Points, in no order, along strands that fork, close into loops and pass close to each other.
(in the rows, 128 means zero)
Two points are linked if the straight distance between their rows is under 175. Some points are linked to none.
K_402: [113 129  82 137 172 152 177 104 140 168 128 124 159 150  85 155 100 154
 189 163  71 111 130 106 125 103 101 168 166 154 132 132 182 124  98  94
  95 151 163 135 154 158 136  97  94 149 122 164 135 151 135 106 152 107
 110 122  81 100 131 125  91 162 113 158 130 156]
K_572: [119 143 140 136 120  56 100 159 150 152 125 167 149 197 107 121 148 150
 193  67 141 125 114 125 126 106 148 109 119  96 103 109 138 145 156 138
  73  95 140  95 138 113 160 110 148 125 191  94  84 121 164 144 146 122
 186 141 134 150 105 102  97 137 140 122 112  75]
K_909: [143 133 144  94 121 143  87 155 217  96 122 102 106 152 126 122 121 142
  93 129 152 107 125 125 137 163 109 121 119 123 106 135 133 119 148 153
 170 154 195 137 133 130 131 125 116  62 132  96 107  81  82 137 123 165
 135 135 199 131 118 122 125 143  61 165 132  74]
K_542: [127 165 133 134 104 146 150  82 125 135 123 139 129 124 167 116 114  97
 158 212 115 122 151 115 111 108 114 163 162 146 142 183 198  94  98  74
 144 125 143 156 134 138 144  92  86  85  80  80  73 150 108  97 177  98
 111 132 130 105 104 124 163  88 115 139 188 165]
K_229: [143 135 167 115 125 117  90 178 196 103 105 116 100 178 123 108 134 167
 104  90 144 118  95 143 140 147 114  95 117 128  92 107 100 138 175 158
 163 143 164 119 115 117 119 140 163  97 159 111  78  71 106 139 133 157
 153 134 180 121 100 118 104 149  97 151 132  70]
K_398: [159 112 131 138 130 112 140 171  95 149 125 144 155 109  71 105 144 125
  62  91 117 169 134 144 149 153 110  68 129 120 109 101  69 170 131 162
 143 117  60 127 104 109 127 138 175 184 110 165 167 130 155 130  95 122
 128 117  92 147 168 131 155 130 176  95  66 130]
K_894: [124 148 124 153 148  99 172 170 116 150 138 156 207 131   8 132 108 157
 122 137  92 184 173 101 137 154 105 122 100 125 118  76 133 164 144 149
 114 140 116 114 124 149 145 122 134 159 112 164 175 113 161 118 134  73
 148 137 101 129 130  83 153 136 123 118  77 152]
K_788: [104 161 128 136 202 144 183 113 132 150 125 130 169 157  62 154  83 162
 172 164  90 126 147 100 112  96 128 182 127 132 141 113 185 135 112  86
  79 162 154 136 145 150 142 110  93 128 128 144 127 139 136  83 149  71
 120 154 114 129 113 132  84 135 120 116 150 190]
K_90: [138 128 178  92 122 178 107 112 164  73 115 102  89  89 182 111 134 127
  59 150 169 123 117 183 117 110 136 130 104 113 122 146 129 119 135 116
 188 167 138 139 102 112  92 152 132  76 144  85  77  94 120 132 110 118
  98 127 188 145 112 138 145 106 142 130 179 118]
K_923: [146  94 106 143 104  89 116 143  87 152 126 157 156 112 123  94 150 105
 128  89 123 177 129 162 138 153 156  66 122 121 127 118  86 153 139 135
 125  85  59 129 126 118 147 131 158 171 124 135 154 158 151 164 111 132
 145 119  91 147 168 129 163 134 169  83  77 135]
K_295: [138 150 129 125 107  59 151 120 151 172 123 176 176 162 104 129 103 133
 204 131 114 133 125 109 119 115 126 123 145 134 112 156 193 127 135 102
  78  83 146 127 162 144 172  80 134 119 111 101  79 151 143 113 159  83
 165 123  99 126 100 102 112 133 139 118  83 129]
K_946: [ 90 148 119 120 178 150 154 141 109 135 151 120 129 138  82 176  91 139
 129 152 121 125 158  55 134 168 101 173 115 129 134 135 167 120 100 136
  85 161 154 150 130 174 135 119  81 130  79 142 199  98 123  73 128 115
 112 145 135 143 121 126 106 125  74 154 116 147]
K_399: [ 94 139 139 123 137  83  92  99  60 112 137 118 104 127 151 151 134 130
 151 101 178 105 107 109  98 169 207 108 103  75 153 137 137  94 112 135
  74 128 133 144 126 127 136 156 123  95 174  76 174 145 128 113  66 134
 192 180 166 205 131 139  91  96 101 116 159 124]
K_828: [135 115  95 109  75 119 110  97 141 123 122 134 104 119 202 122 143  93
 175 118 134 101 113 144 122 119 114 120 165 127 134 168 123  90 125 120
 127  82 122 130 167 129 122 100 140 134 102 144 104 159 117 134 135 148
 126 111  99  97 118 129 128 135 126 143 104 113]
K_356: [122 135 118 137  84  92  96 150 178 126 119 160 137 176 136 102 133 119
 151 135 133 125 154 104 136 157 132 149 127 126 121 139 158 121 136 125
 133 116 182 100 150 131 163 115 150  84 123  85  80 102  99 139 150 136
 153 130 144 134  97  84 152 124  72 167 141  97]
K_146: [141 111  87 157  70 101 133 128 124 130 132 179 137 131 157 102 150  82
 160 147 108 150 149 144 146 129 117 146 140 142 135 155 119 107 121 118
 145  82 114 119 165 132 145 101 152 154 107 137  94 148 104 137 146 147
 118  92  96 106 124 105 170 132 117 140 108 124]
K_947: [151 106  88 147 137 153 158 137 168 143 118  97 138 134  81 109 129 132
 120 148  65 128 113 128 154 123  46 153 165 189  98 105 132 136 121 108
 176 153 142 148 140 143 136 108 108 183  99 187 124 140 105 128 163 156
  90 101  99  60 155 115 139 162  96 152 108 142]
K_913: [142 111  82 114 119 142  98 125 108 147 120 122 105 130 138 155 136 121
 154 104 113 111 110 120 160 164 106 112 156 141 128 142 102 120 108 157
 118 126 112 143 142 153 126 121 114 184  89 183 183 158 133 153 115 168
 126 117  83 103 165 144 126 151  90 158  62 114]
K_38: [128 111 143 124 155 151 136 171 141  99 147 100 125 128  50 104 111 157
  45 120 131 153 160 105 155 169 101 150  96 143 113  81 103 147 130 158
 158 169 161 107 105 133 130 160 111 113 112 164 160  48  86 101 115 149
  92 112 162 123 139 113 170 138  66 176 137 116]
K_416: [117 133  96 102 120 133  73 138 162 128 118 117  87 171 131 157 125 151
 137  83 126  93  97  94 137 164 126  97 134 121  96 128 113 105 136 177
  87 139 154 140 138 150 134 129 138 128 134 148 151 116 125 141 117 142
 156 145 126 131 146 128  83 153  82 147  81  82]
K_669: [ 96 132 106 144 161 120 114 131  56 126 158 108 114 131 127 160 108 133
 113 101 135 134 138 123 116 161 196 124 105  94 153 100  99 117 101 156
  96 126 113 124 121 131 107 163 111 133 148 132 222 120 140 145  99 134
 150 150 151 178 155 143 132 107 118 130 132 143]
K_333: [125 123 113  96 123 173 124  80 141 113 114  80  64 115 201 145 125 127
 154 161 133  77 113 133 128 106 107 156 166 137 144 169 155 100 124 109
 131 147 162 158 150 137 104 111 100 103 108 144 118 130 101 131 124 167
 107 111 129 106 121 161 112 127 100 173 157 131]
K_74: [138 133  94 145 109 160 165  88 123 135 126 127 142  98 150 124 118  82
 152 210  96 140 163 133 142 135 102 179 160 144 139 169 170 105  98  85
 153 123 144 139 141 151 145 103  78 135  74 127 106 149 107  99 152 123
 103 105 112  91 123 114 164 115 106 137 153 175]
K_935: [131 145 121 153 111  79 169 101 102 171 117 180 180 131  89 117 108 135
 188 140  99 150 131 140 121 110 153  99 124 143 137 160 185 134 124  90
  70  86  83 139 148 138 161  93 139 174 112 132 125 204 182 111 129 104
 168 129  70 142 164 127 124 139 192  84  74 157]
K_560: [133 118  95 101 101 174 108  88 156 129 111 100  75 116 212 156 136 121
 170 122 124  75  91 143 129 104  85 121 174 153 128 156 133  93 121 117
 140 129 134 166 159 138 110  87 118 136 103 158 131 166 117 149 134 178
 100 103  88  86 142 171  75 158 127 159  98 117]
K_918: [184 116 216 121 121 150 149 175 184 128 114  91 136 144 129 110 159 161
  71 114 133 130 102 136 108  69  85  96 134 157 108 107 120 162 146 116
 169 157 136 132  96  88 113 155 167 118 153  79  37 131 147 141 144 110
 116 121 169  99  90 114 133 112 216 117 156 115]
K_601: [124 142 124 101 117 133  97 149 166  96 140 110 114 158 107 149 126 122
 121 143 158 107 139  96 142 199 130 145  96 111 116 146 148 114 129 151
 138 140 186 122 150 161 145 136 106  87 117  99 143  58  84 103  97 129
 148 154 190 147 129 112 138 127  39 169 141  86]
K_796: [148 124 157 102 121 154 107 106 126 118 121 123  95  86 192 119 156 126
 111  96 172 111  81 176 136  97 137  72 120 123 137 140  87 132 134 133
 146 130  59 131  97  89  86 149 159 150 143 135 131 147 160 138  94 138
  95 118 115 146 136 142 112 120 192  91 129 121]
K_729: [112 132 157 128 159 173 159 117 127 110 142 115 112  92 104 124  89 118
  59 172 142 143 147 115 132 137 114 145 105 142 137 125 142 152 131 121
 152 161 143 130 111 144 125 144  96 116 106 128 157  93 110  79 126 124
  85 121 161 138 132 132 164 108 124 113 175 162]
K_730: [141 158 173 118  94 115 128 135 191 143  96 133 153 144 154 131 140 144
 165 121 151 109 106 134  79  61  93 104 134 129 130 137 157 130 145  86
 127  91 116 135 129 102 152 113 164  81 137  80  19 166 153 142 187 103
 124 132 130 109  73 127 115 107 212  91 132 112]
K_86: [131 149 157 119 139 130 126 125 114 131 139 126 125 104 107 154 109 135
  95 101 137 126 114 118 140 133 138  87  97 115 128 110 128 153 126 148
 113 139  99 123  99 125 114 153 142 143 127 155 170 124 175  87 105  99
 119 138 128 162 148 139 110 115 184  74 112 129]
K_681: [ 94 114  72 139 127 125 134  74  58 154 147 137 118 108 174 152 124 103
 200 130 138 139 150 133 122 107 171 136 158 122 157 167 145  86 114 110
  98  74 114 138 157 140 106 106 105 151 132 130 162 185 125 148 120 147
 149 116  64 126 148 154 121 119 115 148 118 151]
K_998: [159 111 134  93 133 173 113 105 115 112 129 102  87  84 162 119 126 122
  73 128 146 113 117 163 157 134 107  94 124 148 125 137 100 141 124 143
 162 151  76 147 112 124  96 138 154 139 107 154 165 122 125 126 100 145
  84 109 114 142 146 145 148 136 170 116 107 139]
K_23: [116 117  97 127 124 141 117 103  48 103 148 124 134  66 137 149 117  85
 120 149 151 155 169 137 130 175 200 123 118  97 165 143 116  98  77 120
 115 111  80 148 127 157 119 139  94 150  98 128 215 132 119 130  95 128
 146 145 115 159 190 129 180  86  96 124 116 161]
K_986: [121 151 186 123 150 140 112 130 152 106 114 103 110 132 173 131 142 152
 119 118 152 122 107 134  97  79 150 150 110 114 132 136 137 138 152 109
 134 156 174 108  85  99 116 144 126  77 173  77  69 116 133 121 146 123
 121 130 191 130  87 151  76 110 140 137 190 105]
K_670: [167 139 160 132 112 118 114 175 186 138 111 123 138 158  91 106 146 149
 115  88 116 127  80 120 141 138  68  92 136 153  86 106  98 155 161 162
 145 125 114 113 114 117 126 140 176 141 126 165  98 117 148 139 139 134
 138 123 128 116 110 110 125 176 168 115  85  88]
K_428: [165 149 178 109 141 146 162 131 184 156 129 101 161 128  53 133  98 163
 131 146  95 115  88 138 112  79  53  89 144 159  93 104 174 183 147 116
 118 157 126 162 134 120 162 111 160 151 102 152  90 153 171 121 138 100
 110 136 120  99 117 125 103 154 226  83 109 147]
K_561: [ 98 128 101 154 166 130 141  94  76 139 133 153 134 119 136 133 137 100
 173 147 112 140 157 129 130 108 162 169 125 123 151 135 129 114 118 111
 101 112 131 115 143 127 119 121 107 130 145 134 146 147 125 130 137 123
 147 115 117 132 128 147 119 123 116 128 164 148]
K_154: [102 135 122 111 108 101 126  69  96 148 134 153 106 149 210 157 129 133
 216  96 159  69  96 130 109  90 162 117 147  93 152 152 160 102 119  99
  52  78 126 138 150 124 123 113 133 105 162 113 124 181 153 143 104 129
 164 132  97 143 122 168  60 114 159 111 113 127]
K_683: [141 135 193  94 124 160  93 114 139 112 110 119  98  95 158 149 126 139
  78  90 176 105  89 160 134 121 139  66  87 110 123 142 101 143 140 143
 150 147  90 119  98 107 102 170 164 105 151  85 126 107 148 116  86 126
 124 125 165 171 133 121 123 129 180  73 149 120]
K_806: [115 117 107 171 124  66 118 151 105 145 130 169 163 168  97  96 156 129
 167  93 130 159 159 125 131 133 167 125 110 119 133 113 122 134 148 138
  81  96 130 116 145 142 158 114 142 127 155 117 120 132 143 133 131 122
 186 131 111 132 121  97 136 130 122 115 125 100]
K_369: [126 129 100 122 112 108 136  88 119 153 132 147 119 159 169 166 115 143
 220 124 126  86 113 111 127  84 147 146 175 131 137 149 154 118 115 113
  70  97 148 136 167 129 131  88 121 116 158 141 114 188 129 144 129 122
 146 127  75 101 131 164  67 145 134 143 105 126]
K_906: [103 121 100 124 146 167 130 106  60  89 158 123  94  64 131 158 106 106
  98 158 155 135 165 127 136 157 174 157  99 111 166 151 127 113  97 119
 146 133 113 136 129 139 100 154  87 120 110 132 199  92 108 106  84 132
 110 147 159 153 144 141 172  83  93 140 157 155]
K_78: [ 99 126  93 165 165 129 177 132  80 115 135 153 162 118  83 121 113 121
 136 151  99 168 192 111 126 133 153 177 110 141 149 116 122 135 121 120
 127 124 135 115 111 156 126 138  95 141 129 138 175 122 123 110 127  99
 142 112 110 131 123 118 145 128  88 129 153 169]
K_257: [129  81  78 169 147 123 135 147  80 117 143 134 117  92 145  74 179  90
  85 124 106 193 166 167 135 148 160 157 130 118 139 111  55 140 128 144
 177 115  97 104 112 110 116 139 131 171 127 176 163 122  89 161 126 156
 107 113 106 128 158 141 192 117  91 153 123 133]
K_817: [118 103 109 149 183 146 151 146  40 128 146  92 124  98 100 169 100 127
  87 103 141 189 151 132 129 160 174 129 112 118 143  72  67 137 103 166
 107 149 114 129  86 122  88 160  99 139 159 176 252  96 144 152  97 113
 105 145 131 156 172 149 128 113 100 162 150 154]
K_580: [118 131 111 119  99  88 107 137 154 146 124 161 127 183 147 115 128 120
 199 103 147 113 126  96 116 138 136 144 152 111 130 157 160  89 130 135
  92 101 179 103 169 139 158 109 138  87 147 114  92 123  98 136 149 116
 169 138 132 117  89 115  98 128  76 163 105  80]
K_616: [151 142 161 109 115 124 107 165 202 132 117 112 127 173  91 114 129 157
 121 106 114 123  99 118 125 133  78 101 132 149 100 106 144 146 166 150
 131 148 175 130 129 120 143 111 160 115 130 126  95 104 126 140 161 145
 145 133 141  98  98 124 109 167 115 144 123  84]
K_747: [ 93 145 136 118 175 127 140 114 118 132 137 110 102 160 114 174  97 141
 158 128 153  97 123  47 120 151 134 185 125 109 135 149 163 116 111 136
  67 144 172 137 149 161 130 124  91 103 118 115 164  97 100  86 133 108
 140 156 153 156 113 162  73 117  90 151 153 137]
K_668: [170  82 117 147 111 130 117 173 155 113 122 137 121 130 110  79 165 109
  68 116  92 148 133 143 147 142  87 128 139 153 109 103  67 137 136 158
 207 132 109 100 125 121 124 131 156 156 109 161 110 107  82 148 131 173
  88 106 120  99 136 113 183 158  85 151 109 104]
K_240: [114 163 135 148 178 121 177 130 137 153 127 160 186 153  20 165  83 171
 156 152  82 137 158  95 129 132 116 144 111 131 123 102 180 144 131 126
  77 145 143 136 140 156 159 106 118 149 105 147 172 124 165  86 136  61
 125 146  96 138 119 107 104 132 127 121 100 163]
K_964: [142 152 179 107  89 106 132 107 161 153  92 143 161 136 148 142 142 134
 169 128 148 102  80 147 100  73 109  75 122 128 131 141 176 152 135  81
  99 106  89 139 121 104 125 117 168 118 121  95  65 190 194 121 138 106
 126 131 103 144 105 135 103 119 242  48 111 115]
K_576: [108 136 107  79 123 161 100  87 137 103 135  91  67 119 200 166 123 129
 142 137 154  64 114 116 131 135 143 148 153 119 129 145 119  86 126 131
 127 145 175 128 157 127  94 147  90  83 135 133 134 116 110 152 110 168
 120 137 163 130 126 168  70 127  57 180 161 110]
K_50: [144 113 178 123 102 157 119 106 158  96 112 108 102  91 205  96 165 126
  86 148 150 130 117 171  99  62 118 146 120 118 130 140 125 117 142  94
 196 138 114 125  96 101 102 142 146  88 153  68  34 131 113 149 144 122
  90 133 163 100  94 144 159  93 182 115 188 125]
K_508: [147 156 148 158 142 138 196 130 153 139 129 136 201 120  57 107 101 129
 119 182  91 145 147 114 119  91  96 153 135 145 123 111 168 143 139  90
 141 151 129 132 121 127 160 120 124 136  97 123  73 144 139 111 170  68
 112 137 129  95 109  98 152 125 180  85 155 182]
K_588: [134 158 146 105  60  73 110 132 179 152 107 159 143 170 142 119 120 137
 186 112 152 113 100 117  99  98 100  92 140 122 122 161 177 124 129 109
  92  82 132 117 161 110 159  94 160  85 133  84  58 142 151 129 170 102
 153 130 109 116  90 117  93 126 163  93  94  83]
K_675: [152 120 191 114 156 168 115 133 136  86 123  86 101 108 141 114 138 139
  60 109 165 125 105 152 136 109 126 106  91 132 112 109  91 149 142 153
 174 170 126 125  90 108 104 163 134 117 156 101 113  78 121 112 107 115
 113 116 171 135 126 122 136 116 156 104 176 115]
K_761: [139 155 167 127 150 150 175 116 142 142 140 127 171 103  58 126  93 150
  98 167 110 120 127 118 140 105  99 110 123 151 119 123 156 162 136 112
 122 156 106 145 104 135 149 114 125 152  95 139 127 141 166  96 136  74
 103 135 133 125 127 123 131 127 216  76 119 170]
K_525: [152 122 181 139  82 120 130 141 158 114 113 142 142 122 159  85 147 113
  74 159 115 156 135 150 103  81 116 130 135 141 126 139 133 143 139 102
 202 140 113 125 127  94 143 137 154 104 140  72  29 124 126 143 174 119
 102 129 150 111  98  93 183  94 187 101 171 138]
K_855: [121 113  99 147 144 133 137 100 138 133 119 126 109 151 152 125 160 141
 156 127  97 104 114 138 127  87 122 166 167 166 124  92 100 134 138 112
 135 124 136 118 136 121 114 106 121 140 158 180 114 173 111 160 143 169
 103 104  96  82 131 152  97 165 113 158 147 126]
K_167: [117 101  74 137 108 117 136 105  51 147 144 146 140  85 163 123 147  60
 164 131 141 166 166 149 128 155 178 104 145 113 164 160 123  91 100 101
 100  80  80 156 147 151 125 119 115 164  99 130 175 171 110 125 117 140
 159 123  75 142 179 128 152 112 124 116  86 151]
K_21: [149 123 147 107 133 146 119 111  77 107 145 123 107  67 130 138 115 119
  49 111 158 143 130 149 149 145 158  79  96 110 119 126 103 146 119 138
 136 143  67 135  87 119 111 153 149 154 111 139 195 129 162 115  87 108
 104 129 121 174 163 124 170 101 184  80 109 146]
K_457: [145 147 120  77  87 142  89 123 178 129 121 123  87 150 157 155 113 142
 158 108 133  72  75 120 139 143 108  78 142 129 109 148 143  98 137 148
  94 122 124 166 138 149 127 105 156 124  95 126 138 137 141 125 124 147
 134 134 103 120 140 134  87 151 136 120  85 105]
K_554: [ 98 133 128 109 115  98  85 108  92 123 134 140  84 143 180 158 134 120
 168  89 159  82 100 113 111 153 172  99 137  79 142 155 148  93 123 122
  73 108 124 148 148 131 132 137 142 101 158  95 145 152 136 140  95 146
 174 147 135 155 139 138  78 108 121 114 127 115]
K_323: [ 80 126  88 148 165 132 123 114  62 126 118 106  97 121 160 135 142 140
 131 104 129 123 121 135 121 105 182 170 127 120 143  89  83 103 109 152
 131 137 145 105 126 100  90 160 103 132 187 173 172 133 133 181 114 164
 128 115 142 130 133 157  89 133 102 158 162 145]
K_215: [ 99 146 158 150 141 115 129 119 129 122 124 137 146 140 159 118 134 132
 159 153 131 141 145 139  89  81 158 177 124 116 143 133 161 129 144  90
 125 114 154 108 115 104 146 125 115  81 167  91  60 140 132 118 169  95
 132 139 158 131  87 142 112 100 155 104 199 127]
K_188: [145 124 159 135 140 137 140 158 135 100 150 126 123 110  75 128  99 126
  45 156 156 165 164 109 146 184 121 149  88 134 132 127 134 142 116 150
 167 148 141 122 100 155 130 143 123 110  95 124 167  54 113  89 109 118
  92 123 161 154 148 101 195 115  83 135 140 137]
K_959: [100 133 141 136 123 130 128 109  97  96 136 175 122 104 164 105 107  92
 107 159 151 136 174 141 116 144 179 163 110 110 155 148 134 122 114 114
 145 120 126 108 139 130 123 143 116  90 142  76 115 109 119 122 133 129
 148 125 156 161 128 122 168  94 106 102 178 144]
K_854: [106 128 126 164 152  96 136 148  89 102 152 168 149 126  98 111 116 113
 107 139 131 172 169 111 128 151 177 163  84 100 155 116 117 142 128 131
 124 127 141  98 110 141 143 145 118 111 128  92 142  94 121 118 115 118
 158 127 146 148 115 102 167 115 100 116 153 141]
K_180: [150 106 100 113  96 132 106 158 167 122 125 113 109 129 112 100 145 114
 102 135 114 137 126 139 156 180  89 129 130 145 105 134 114 120 120 153
 186 128 138 120 150 146 135 119 134 148  89 152 142  97  84 130 137 164
 124 114 127 106 137 102 173 146  61 163  84  98]
K_389: [ 95 134 120 132 135  85  86 125  36 131 149 122 125 128 143 128 140 117
 127  99 175 132 129 142 104 174 224  86 106  73 162 115 114 106 109 141
  87 113  94 138 111 121 132 150 127 120 166 105 183 136 143 137  89 146
 185 153 129 197 174 124 128  92 120 111 131 124]
K_604: [152 129 102 129  78 129 138 141 148 138 123 145 139 104 115 111 120 102
 124 154 104 141 127 135 152 147  89 116 140 142 128 144 123 128 129 135
 151 109 100 124 149 138 144 119 141 166  71 152 134 140 119 121 134 139
 117 115 113 109 139 104 179 140 119 137  88 125]
K_627: [ 87 148 159 132 188 130 134 114  77 129 137 110 117 118 111 186 110 150
 108  98 154 117 115 128 115 110 163  95  97 105 124 111 133 141 123 128
  97 141 103 126  90 107  89 157 110 144 167 121 176 138 175  91  86 114
 132 149 164 178 136 163  91 107 180  84 163 153]
K_495: [122 116  78 120 138 162 138 126 153 164 130 103 146 158  83 150  93 162
 155 150  76 109 128 101 154 125  66 152 161 166 111 115 156 118 109 123
 120 155 143 157 145 153 128 105  85 174  75 202 164 140 126 110 148 146
 101 108  83  82 149 137 108 173 100 169  77 131]
K_678: [104 127  98 102 132 133  73 102 100  90 142 105  67 124 199 132 138 126
 149 110 175  79 110 146 109 144 185 161 122 103 153 142  94  81 130 144
 140 112 159 107 145 119 101 155 121  95 174 107 142 109 106 176  77 166
 161 138 177 142 137 132  77 122  65 183 147 119]
K_867: [130 112  90 155 131  70 114 168  64 137 135 148 157 139 107  97 155 112
 121  84 131 177 146 138 131 165 182 108 116  99 142  99  95 136 140 158
 121  92  96 119 117 129 137 131 148 153 161 131 161 147 135 153 115 136
 170 132 112 158 166 118 168 129 116 125 100 114]
K_642: [122 156 168 123 134  74  94 163 139 143 129 135 148 182 109 152 145 174
 135  60 130 109  91 114 103 120 144  90 100 106 100 100 125 156 160 157
  76 128 131 107 117 105 119 135 162 131 179 106 118 134 175 123 108 120
 169 142 163 156 117 127  79 141 162 100 117  88]
K_464: [135 127 124  85 132 170  93 142 193 108 115  75  77 164 136 155 115 142
 115  99 140  61  97 127 139 164  95  93 139 142  91 134 116 112 144 155
 136 165 182 152 142 138 113 120 134 107 129 138 134  88  95 148 136 174
 123 129 163 114 138 135  95 170  79 177 107  82]
K_504: [106 124 113 116 153 167 172 113 140 113 140  97 121 104 128 137 100 104
 107 191 110 119 138 122 141 127 100 177 137 139 138 143 151 119 122 104
 147 164 160 152 137 148 131 128  92 130  89 138 149 113  98  98 143 137
  89 111 126 111 113 134 144 125  81 140 158 159]
K_858: [183  95 104 121  74 132 126 142 121 118 138 154 130  71 123  85 137  77
  86 159 107 159 150 158 163 167 110  96 144 148 127 157  89 120 122 150
 190 101  61 129 149 139 142 124 155 178  58 138 140 134 117 145 111 145
 109 104  86 133 151  97 209 131 147 114  71 138]
K_381: [137 168 149 131 110 129 153 108 156 140 121 124 147 131 138  93 121 133
 157 164 114 131 145 124  97  97 111 149 147 133 126 145 175 127 134  93
 147 120 146 127 110 133 162 106 118  84 116  76  41 138 121 125 175 102
 125 141 139 103  90 119 146 106 138 113 166 136]
K_165: [110 141 111 151 117  99 154 114 122 149 130 175 179 154 121 125 103 105
 189 167 116 143 168  95 113 127 139 165 135 117 138 171 182 102 108  98
  93  88 170 118 164 157 164  93 103 106 107  77  93 126 123  99 145  84
 167 130  97 123  96 108 124 125  91 139 130 144]
K_293: [ 74 136 133 121 149  99  79 129  85 114 143 120  90 142 160 145 129 135
 134  92 174  91 121 110 100 149 203 161 109  91 151 127 109  85 141 166
  91 124 173 107 133 119 124 163 123  91 186 100 158  87 114 137  93 151
 183 156 188 173 126 140  69 125  71 151 159 103]
K_775: [121 155 156 121 127 132 137  93 131 140 108 137 136 103 174 139 144 130
 161 133 128 102  99 161 119  68 130 110 128 126 142 132 145 136 138  92
 102 118  98 130 116  88 107 119 147 135 145 120 107 187 174 130 126 100
 123 123 118 134 121 151 107 137 205  77 142 147]
K_623: [100 129 105 107 165 148 140 142 147 113 144  95 126 139  77 163 100 151
  81 138 113 114 140  81 154 164  86 157 120 144 121 100 131 136 122 152
 124 179 163 144 109 165 126 134  90 131 102 170 184  70 111  84 133 137
  94 127 139 125 139 130 133 142  76 179 111 118]
K_141: [129  98  98 151 168 140 151 124  50 101 138 106 117  84 127 119 130 122
  80 107 132 190 164 152 147 131 168 150 118 117 143  83  62 140 111 135
 161 132  98 104  96 112  81 172 121 160 149 171 198 115 120 151 121 123
 102 125 127 140 151 152 159 113 121 144 158 158]
K_160: [172 108 155 123 116 115 118 180 151 158 115 125 149 122  84 123 147 149
  83  85 114 150  91 141 148 132  83  41 127 148 108 101  85 177 144 164
 132 126  80 123 100  98 131 146 179 167 129 161 113 136 159 150 107 122
 123 123 104 139 124 112 124 157 224  83  68 105]
K_982: [167 136 194 123 134 142 151 149 186 151 122 110 159 146  98 121 141 161
 119 134 112 127  90 135  97  52  83 110 136 145  98 100 146 167 150 109
 140 149 137 136  90 106 138 128 146 138 131 111  66 153 159 125 163  95
 107 133 140  90  96 122 100 139 216  89 155 137]
K_557: [113 149 142 146 103 116 131 165 170 115 141 151 164 157  92  97 116 109
 117 170 128 146 178 100 126 183 121 168 114 122 133 128 166 135 127 143
 147 132 167 100 137 147 168 133  99  83 108  74  81  66  98  86 145 109
 150 157 162 146  96  93 174 111  66 150 158 126]
K_866: [155  65  98 177 144 113 156 179  98 133 128 122 142 123  84  65 177 109
  65 125  84 197 163 146 163 136 105 146 131 153 120  72  34 159 143 143
 207 139  95  91 110 113 129 154 131 180 140 180 130 114  91 165 131 151
  83 109 114  98 136 128 186 137  99 147 122 123]
K_822: [115 103  66 130 153 161  91 119 111 156 125  84 114 134 111 186 116 161
 132  96 112 103 119  90 163 174 116 122 135 140 113 110  98 131 106 170
  94 153 135 156 129 140 116 131  92 161 130 201 221 122 142 157 123 148
 107 141  95 108 174 166  91 153  95 171  75 121]
K_538: [101 128 122 135 132 129 132  95  89  79 157 133 113  91 153 132 127 111
 114 162 158 124 181 110 116 165 173 196 109 103 149 164 132 111 108 134
 131 130 149 106 155 147 119 148  82  89 128  89 156  80  89 107 108 131
 140 146 166 150 124 134 146  94  59 151 179 161]
K_648: [163 124 167 134  76 138 151 121 154 128 111 147 141  96 158  95 142  86
 101 155 131 139 115 157 114 117  90  91 135 145 128 156 132 129 131  91
 178 110  77 148 139  92 145 127 167 123  92  97  35 143 132 143 158 119
 107 122 118 116  95 104 195 101 215  76 133 155]
K_442: [147 127 220 119 129 144 108 174 193 103 105 115 131 125 154 116 172 158
  91 115 157 117  92 154  99  72 120 109 112 127 117 125 100 149 159 141
 153 173 150 122  67  87 101 157 162  94 190  68  38 115 136 141 137 124
 119 120 190 112  88 125 100 111 173 137 167  90]
K_602: [132 113  80 157 160 110 133 180 107 148 131 147 172 148  49 121 134 144
 140 116  80 173 158 113 144 163 124 136 125 126 126  80 111 157 131 153
 103 124 125 117 130 154 140 121 123 170 112 165 179 115 136 139 129 115
 165 132 101 108 145 116 141 155  91 142  87 117]
K_812: [101 133 170 133 147 128 121 101  98 130 116 123 114 110 181 161 141 142
 148  95 151 103  86 153 121  83 154  90 100 111 129 127 111 147 123 125
 105 137  86 116  79  87  81 149 137 148 177 124 142 168 181 125 100 135
 118 121 133 170 128 153  79 122 203  83 164 130]
K_54: [151  96 110 154 141 143 172 125 150 146 133 113 133 133 116  86 160 125
 112 150  88 138 121 150 146  81  84 156 158 163 113  88 108 152 137 101
 165 137 124 130 114 112 130 109 120 162 131 169  91 166 107 153 155 153
  83 103 106  64 146 121 149 165 149 136 150 156]
K_386: [171 104 137 125  60 132 137 129 144 107 113 170 147  68 162  78 143  67
  92 180 112 153 132 178 138 132  87 108 139 157 124 171  96 117 124 110
 211 105  75 143 157 117 141 117 155 145  84 114  85 137 100 142 138 144
  81 100 101 119 131 101 204 121 166  95 112 157]
K_925: [131 129 102 128 100  98 113 123 179 149 117 136 119 193 149 149 132 157
 211  92 124  97  99 109 124 104 118 149 174 136 115 116 150 118 146 125
  79  92 171 106 161 122 138 100 138 111 180 146  85 150 114 152 166 139
 146 134 100  90 102 149  61 164 101 170  93  89]
K_763: [113  99  59 158 139 141 124 136 117 138 124 129 125 145 137 131 151 117
 144 104  77 143 136 120 145 123 123 162 152 154 128 106  83 125 113 141
 134 111 122 120 144 133 109 113 114 176 133 200 161 150 111 170 122 168
 116 108  99  90 154 153 121 158  80 172 108 127]

A fork is a point with three links, a tip a point with one. Leave the first point through the second and follow the links. Name the first fork or tip that comes.
K_729; K_504 => K_508
K_796; K_683 => K_604
K_986; K_215 => K_747
K_604; K_180 => K_399
K_642; K_572 => K_909

How many points has the smallest loop of links through each point below? Write 0 if it is on no loop.
K_828 => 17
K_78 => 9
K_627 => 6

A tip is a point with one link. Name the tips that can be reached along the links from each point below, in the order of the rows.
K_86 => K_165, K_557
K_160 => K_601, K_457, K_642
K_542 => K_747, K_508
K_788 => K_822, K_602

Name the points in between on the shortest way along the links from the first point to the second, in order.
K_913; K_894 => K_763 K_855 K_54 K_947 K_495 K_402 K_788 K_240
K_925; K_295 => K_369 K_154 K_554 K_399 K_293 K_678 K_576 K_333 K_560 K_828 K_146 K_604 K_858 K_386 K_648 K_525 K_50 K_90 K_675 K_683 K_796 K_812 K_775 K_964 K_730 K_588
K_428; K_188 => K_982 K_918 K_442 K_986 K_215 K_381 K_542 K_74 K_504 K_729
K_601; K_806 => K_909 K_229 K_616 K_670 K_160 K_398 K_923 K_867
K_580; K_257 => K_925 K_369 K_154 K_554 K_399 K_389 K_669 K_817 K_141
